A landscape with many valleys, sampled at points; each row gives a point and its height.
From any point a ball rolls to the lowest of the 2 points nearest to it. It stops when none of these is lower. Distance is the straight distance between rows; heights are no part of it.
vulid: 94; 88; 147; 77; 123; 126; 65; 44; 139; 143; 83; 122; 99; 88; 92; 102; 133; 114; 94; 48; 76  h=515
dobu: 112; 90; 121; 103; 112; 127; 133; 113; 65; 74; 97; 100; 83; 63; 101; 68; 60; 66; 113; 118; 133  h=593
gono: 92; 116; 120; 154; 104; 107; 64; 118; 133; 107; 77; 109; 87; 110; 114; 92; 106; 84; 99; 86; 128  h=369
Kire: 97; 93; 98; 76; 109; 127; 71; 85; 114; 154; 95; 91; 88; 82; 103; 77; 105; 106; 80; 83; 107  h=501
topo: 85; 80; 105; 78; 82; 113; 103; 84; 100; 56; 103; 84; 100; 84; 90; 93; 107; 93; 141; 100; 123  h=670
Zek: 59; 143; 108; 59; 99; 138; 102; 65; 107; 122; 92; 147; 104; 80; 93; 80; 98; 112; 83; 84; 79  h=383
takif: 124; 88; 95; 85; 113; 94; 75; 78; 116; 119; 81; 77; 119; 71; 78; 127; 125; 125; 126; 100; 45  h=381
nit: 77; 62; 52; 117; 82; 106; 95; 110; 88; 115; 76; 83; 79; 110; 92; 118; 86; 99; 80; 100; 102  h=388
rotam: 87; 102; 84; 72; 90; 110; 73; 57; 133; 138; 103; 110; 105; 135; 59; 104; 151; 145; 111; 110; 112  h=668
tabi: 136; 102; 99; 81; 113; 75; 111; 76; 120; 72; 141; 74; 83; 76; 88; 69; 133; 108; 123; 109; 136  h=205
fif: 125; 149; 99; 119; 99; 115; 107; 125; 75; 110; 128; 126; 111; 86; 88; 86; 104; 99; 74; 128; 101  h=534
Dibek: 98; 120; 145; 111; 90; 70; 115; 133; 114; 75; 101; 65; 106; 93; 140; 104; 47; 78; 124; 72; 119  h=394
pili: 100; 94; 150; 130; 112; 59; 109; 146; 95; 76; 86; 77; 115; 105; 132; 98; 42; 67; 94; 101; 91  h=325
Tufuz: 106; 112; 117; 132; 112; 111; 84; 46; 65; 97; 70; 163; 151; 100; 101; 83; 122; 80; 113; 100; 80  h=801
mize: 116; 106; 105; 122; 61; 92; 125; 126; 113; 63; 100; 45; 92; 84; 95; 141; 79; 102; 122; 108; 92  h=419
rono: 81; 98; 72; 48; 91; 101; 118; 101; 101; 98; 125; 101; 83; 132; 105; 109; 123; 132; 98; 99; 96  h=725
nurop: 95; 117; 107; 118; 94; 113; 101; 104; 67; 100; 100; 137; 118; 83; 84; 71; 83; 80; 78; 124; 119  h=555
Duno: 110; 117; 95; 135; 93; 104; 87; 87; 50; 108; 83; 156; 171; 115; 88; 101; 119; 91; 92; 117; 72  h=811
sed: 67; 97; 110; 117; 98; 100; 86; 107; 45; 78; 118; 135; 138; 104; 70; 90; 56; 85; 76; 124; 136  h=574
zizop: 74; 65; 67; 105; 94; 126; 108; 110; 92; 120; 58; 107; 72; 111; 95; 91; 84; 100; 101; 132; 114  h=333
rumo: 122; 99; 99; 120; 107; 94; 43; 101; 64; 121; 124; 127; 152; 100; 87; 81; 123; 80; 67; 118; 103  h=831
pur: 101; 113; 84; 104; 111; 83; 84; 96; 94; 120; 122; 112; 102; 111; 110; 80; 91; 93; 46; 81; 109  h=618
demu: 111; 94; 141; 93; 130; 105; 72; 75; 143; 124; 77; 112; 115; 95; 99; 116; 135; 113; 114; 56; 41  h=486
Tup: 106; 125; 93; 59; 89; 71; 115; 90; 122; 146; 132; 50; 94; 72; 121; 101; 60; 111; 63; 70; 82  h=752
miko: 98; 85; 107; 140; 106; 128; 86; 126; 110; 98; 84; 97; 70; 118; 92; 92; 110; 91; 115; 113; 150  h=326
Fosul: 73; 112; 88; 89; 92; 90; 119; 84; 77; 63; 137; 131; 118; 163; 86; 103; 124; 129; 108; 105; 128  h=753
mokif: 68; 159; 96; 138; 81; 93; 123; 82; 105; 76; 95; 140; 94; 92; 79; 104; 68; 108; 80; 101; 115  h=269
kas: 114; 120; 101; 98; 104; 136; 131; 93; 90; 93; 94; 97; 63; 41; 112; 75; 87; 83; 115; 94; 115  h=564
dilaf: 138; 119; 116; 116; 116; 121; 128; 110; 95; 70; 113; 106; 62; 65; 138; 91; 112; 83; 121; 61; 100  h=529
Kag: 57; 128; 104; 131; 83; 122; 115; 106; 102; 79; 98; 124; 74; 107; 103; 96; 66; 93; 82; 88; 134  h=219
Gor: 121; 99; 96; 111; 122; 71; 90; 110; 118; 124; 121; 81; 70; 104; 112; 65; 97; 96; 68; 100; 133  h=591
gimol: 90; 91; 83; 111; 87; 159; 72; 122; 89; 103; 75; 114; 82; 95; 107; 129; 131; 105; 122; 91; 99  h=218
gagaf: 126; 82; 123; 110; 132; 77; 132; 110; 110; 81; 80; 82; 85; 78; 119; 77; 88; 84; 129; 112; 78  h=382
zimu: 109; 86; 101; 125; 136; 94; 81; 62; 134; 130; 76; 127; 70; 115; 109; 73; 133; 99; 95; 92; 110  h=582
ded: 109; 113; 89; 112; 88; 113; 100; 115; 127; 104; 103; 84; 58; 92; 128; 133; 99; 105; 93; 51; 90  h=675
tad: 94; 77; 81; 86; 93; 98; 114; 55; 97; 76; 85; 104; 103; 90; 78; 92; 130; 109; 142; 122; 102  h=652
bivun: 119; 114; 67; 108; 109; 118; 127; 95; 123; 122; 98; 108; 46; 91; 86; 99; 130; 127; 99; 116; 101  h=690
Ruvon: 103; 113; 103; 120; 88; 90; 88; 64; 91; 75; 92; 132; 135; 89; 94; 102; 103; 85; 99; 77; 72  h=789
begu: 70; 75; 85; 124; 95; 112; 136; 101; 84; 79; 81; 120; 66; 127; 98; 92; 73; 92; 91; 109; 138  h=276
tezuv: 101; 64; 95; 74; 118; 78; 90; 75; 106; 106; 77; 102; 133; 100; 107; 108; 121; 103; 114; 90; 37  h=461
Busik: 84; 95; 87; 70; 105; 85; 115; 123; 113; 144; 88; 79; 85; 102; 100; 89; 73; 122; 80; 152; 84  h=623
gane: 107; 123; 99; 79; 100; 49; 140; 96; 133; 116; 110; 58; 71; 83; 122; 82; 56; 105; 90; 91; 97  h=710
dazi: 88; 86; 68; 85; 86; 76; 141; 105; 69; 89; 113; 91; 106; 105; 100; 114; 66; 87; 65; 118; 80  h=494
pivo: 131; 111; 76; 110; 100; 113; 90; 124; 81; 123; 120; 101; 91; 104; 78; 100; 131; 110; 80; 130; 121  h=509
riru: 120; 86; 130; 121; 107; 134; 121; 126; 60; 57; 98; 97; 104; 91; 77; 108; 38; 60; 99; 116; 144  h=606
davom: 116; 90; 90; 108; 126; 91; 70; 82; 80; 154; 95; 129; 120; 102; 78; 58; 118; 84; 69; 130; 106  h=840
zuvip: 56; 105; 97; 115; 75; 136; 80; 129; 105; 105; 71; 122; 118; 123; 99; 131; 105; 111; 112; 104; 89  h=289
san: 116; 113; 101; 71; 117; 126; 118; 91; 108; 123; 90; 83; 70; 44; 109; 80; 85; 109; 121; 96; 83  h=604
lufab: 78; 146; 101; 117; 74; 92; 132; 109; 96; 64; 104; 125; 123; 101; 97; 131; 70; 99; 89; 103; 75  h=318
Faf: 103; 97; 69; 67; 103; 107; 86; 86; 130; 132; 115; 103; 75; 130; 87; 120; 150; 145; 89; 83; 87  h=697
zego: 70; 70; 69; 73; 81; 88; 93; 111; 87; 111; 97; 83; 107; 118; 113; 114; 79; 94; 74; 105; 77  h=446
Netas: 94; 122; 105; 117; 68; 99; 142; 135; 102; 66; 92; 89; 114; 101; 91; 146; 74; 99; 113; 126; 80  h=364
nopi: 96; 73; 70; 87; 93; 110; 67; 84; 93; 125; 93; 117; 119; 139; 76; 108; 158; 130; 129; 126; 113  h=648
los: 140; 105; 93; 82; 96; 106; 72; 85; 96; 121; 107; 75; 129; 47; 72; 108; 126; 106; 109; 112; 68  h=283
pas: 78; 93; 80; 52; 98; 109; 126; 122; 72; 95; 135; 123; 104; 163; 91; 97; 123; 133; 105; 125; 121  h=742
gop: 109; 97; 108; 79; 83; 62; 134; 122; 122; 64; 119; 48; 88; 102; 115; 131; 93; 112; 121; 108; 101  h=392
rebo: 86; 82; 63; 117; 62; 110; 82; 135; 92; 109; 100; 80; 96; 135; 75; 136; 105; 114; 90; 117; 120  h=439
gigaz: 70; 101; 113; 53; 102; 154; 73; 56; 114; 146; 90; 121; 95; 82; 86; 93; 112; 105; 77; 67; 88  h=442
neda: 102; 144; 104; 60; 83; 86; 93; 87; 128; 120; 141; 73; 100; 88; 116; 114; 80; 109; 76; 36; 86  h=747
lene: 95; 62; 74; 100; 94; 107; 66; 43; 99; 117; 74; 115; 119; 110; 75; 105; 141; 104; 126; 116; 98  h=633
bifo: 101; 94; 106; 70; 101; 72; 150; 125; 50; 80; 113; 84; 110; 115; 94; 123; 49; 89; 72; 151; 93  h=536
fafa: 121; 96; 89; 95; 87; 55; 120; 95; 134; 71; 133; 48; 75; 107; 101; 95; 106; 113; 116; 91; 123  h=302
Luti: 104; 70; 130; 103; 105; 83; 92; 137; 80; 72; 99; 83; 130; 115; 121; 122; 79; 76; 103; 102; 89  h=234
sodif: 129; 127; 120; 114; 111; 84; 144; 121; 91; 53; 133; 110; 82; 107; 127; 104; 100; 87; 100; 77; 96  h=493
Gugu: 116; 95; 93; 112; 88; 99; 99; 154; 88; 106; 121; 70; 92; 112; 78; 117; 97; 106; 94; 140; 131  h=479
Sokob: 81; 121; 142; 119; 105; 108; 91; 121; 132; 82; 77; 102; 92; 90; 122; 67; 81; 89; 119; 92; 127  h=412
Lona: 92; 97; 118; 91; 74; 87; 85; 94; 95; 79; 109; 58; 113; 66; 106; 74; 75; 77; 127; 83; 128  h=691
gigu: 72; 114; 113; 95; 102; 68; 84; 99; 100; 62; 141; 131; 138; 161; 107; 104; 122; 110; 94; 74; 111  h=764
tanun: 130; 78; 99; 105; 105; 63; 116; 76; 119; 74; 95; 60; 105; 61; 95; 92; 102; 91; 140; 111; 80  h=279
potu: 83; 94; 96; 85; 111; 148; 88; 74; 89; 104; 73; 137; 99; 103; 112; 105; 139; 103; 124; 81; 83  h=288
Pimu: 101; 129; 106; 79; 83; 97; 79; 80; 117; 113; 122; 62; 115; 63; 101; 84; 83; 93; 94; 67; 119  h=716
zusa: 111; 115; 111; 67; 105; 91; 133; 99; 127; 106; 99; 58; 65; 57; 142; 86; 75; 107; 129; 77; 83  h=659
veru: 134; 59; 77; 131; 114; 86; 98; 102; 78; 88; 105; 99; 89; 115; 95; 108; 133; 94; 112; 107; 104  h=217
luvo: 87; 85; 115; 124; 102; 117; 102; 119; 46; 51; 119; 119; 123; 114; 76; 119; 39; 68; 79; 98; 140  h=590
gem: 90; 120; 124; 106; 94; 100; 76; 93; 137; 121; 65; 106; 139; 105; 97; 131; 104; 111; 95; 76; 37  h=414
Sifel: 83; 88; 111; 66; 105; 75; 121; 149; 84; 113; 100; 73; 108; 125; 113; 117; 75; 109; 73; 165; 81  h=581
ribed: 92; 102; 126; 100; 118; 96; 104; 106; 116; 94; 80; 112; 97; 94; 115; 68; 103; 88; 115; 110; 93  h=445
Zev: 111; 83; 96; 96; 143; 94; 81; 76; 123; 136; 92; 96; 61; 84; 119; 58; 109; 102; 90; 87; 106  h=550
zot: 125; 68; 100; 107; 98; 87; 85; 113; 79; 73; 107; 84; 120; 95; 110; 121; 121; 85; 112; 89; 79  h=115
gubas: 73; 110; 91; 66; 106; 134; 104; 78; 91; 105; 92; 144; 94; 104; 101; 71; 119; 110; 107; 105; 106  h=335
pase: 124; 63; 79; 140; 116; 95; 98; 116; 108; 86; 107; 84; 54; 125; 96; 102; 131; 106; 115; 106; 142  h=277
Laleg: 113; 103; 138; 109; 108; 78; 124; 120; 83; 48; 135; 80; 105; 95; 128; 100; 64; 71; 111; 62; 125  h=449
mokeg: 142; 107; 110; 103; 91; 83; 77; 82; 127; 100; 103; 45; 118; 43; 86; 103; 104; 100; 139; 100; 90  h=133
refol: 108; 98; 90; 117; 110; 98; 103; 134; 92; 103; 107; 102; 76; 118; 139; 105; 92; 93; 69; 73; 93  h=643
Kur: 76; 98; 115; 101; 81; 87; 67; 88; 105; 72; 106; 114; 132; 121; 109; 106; 110; 91; 102; 78; 103  h=777
nepub: 74; 110; 103; 109; 87; 123; 68; 115; 135; 128; 74; 112; 110; 135; 103; 129; 111; 118; 83; 77; 75  h=349
Ger: 106; 91; 71; 84; 121; 93; 123; 128; 113; 133; 93; 89; 61; 108; 98; 106; 107; 134; 103; 140; 80  h=658
Zem: 96; 73; 91; 120; 121; 88; 83; 39; 127; 146; 51; 134; 108; 132; 86; 88; 125; 109; 106; 110; 93  h=609
Rafid: 126; 105; 96; 114; 98; 108; 81; 131; 42; 107; 114; 128; 157; 106; 90; 114; 113; 79; 78; 118; 73  h=821

For each start below, name the point where the ball stops.
bifo: Kag
dilaf: zot
Sokob: zot
riru: Kag
Kire: gimol
bivun: Kag
vulid: gimol

Call two points neighbours if one is among the 2 nearest of the other. Go from one point of each pair to the other, from neighbour to neighbour, staying as low as possible. Name the highest point that can't be avoided.
zot and mokeg: ribed
mokeg and gimol: demu
Kag and tabi: mize
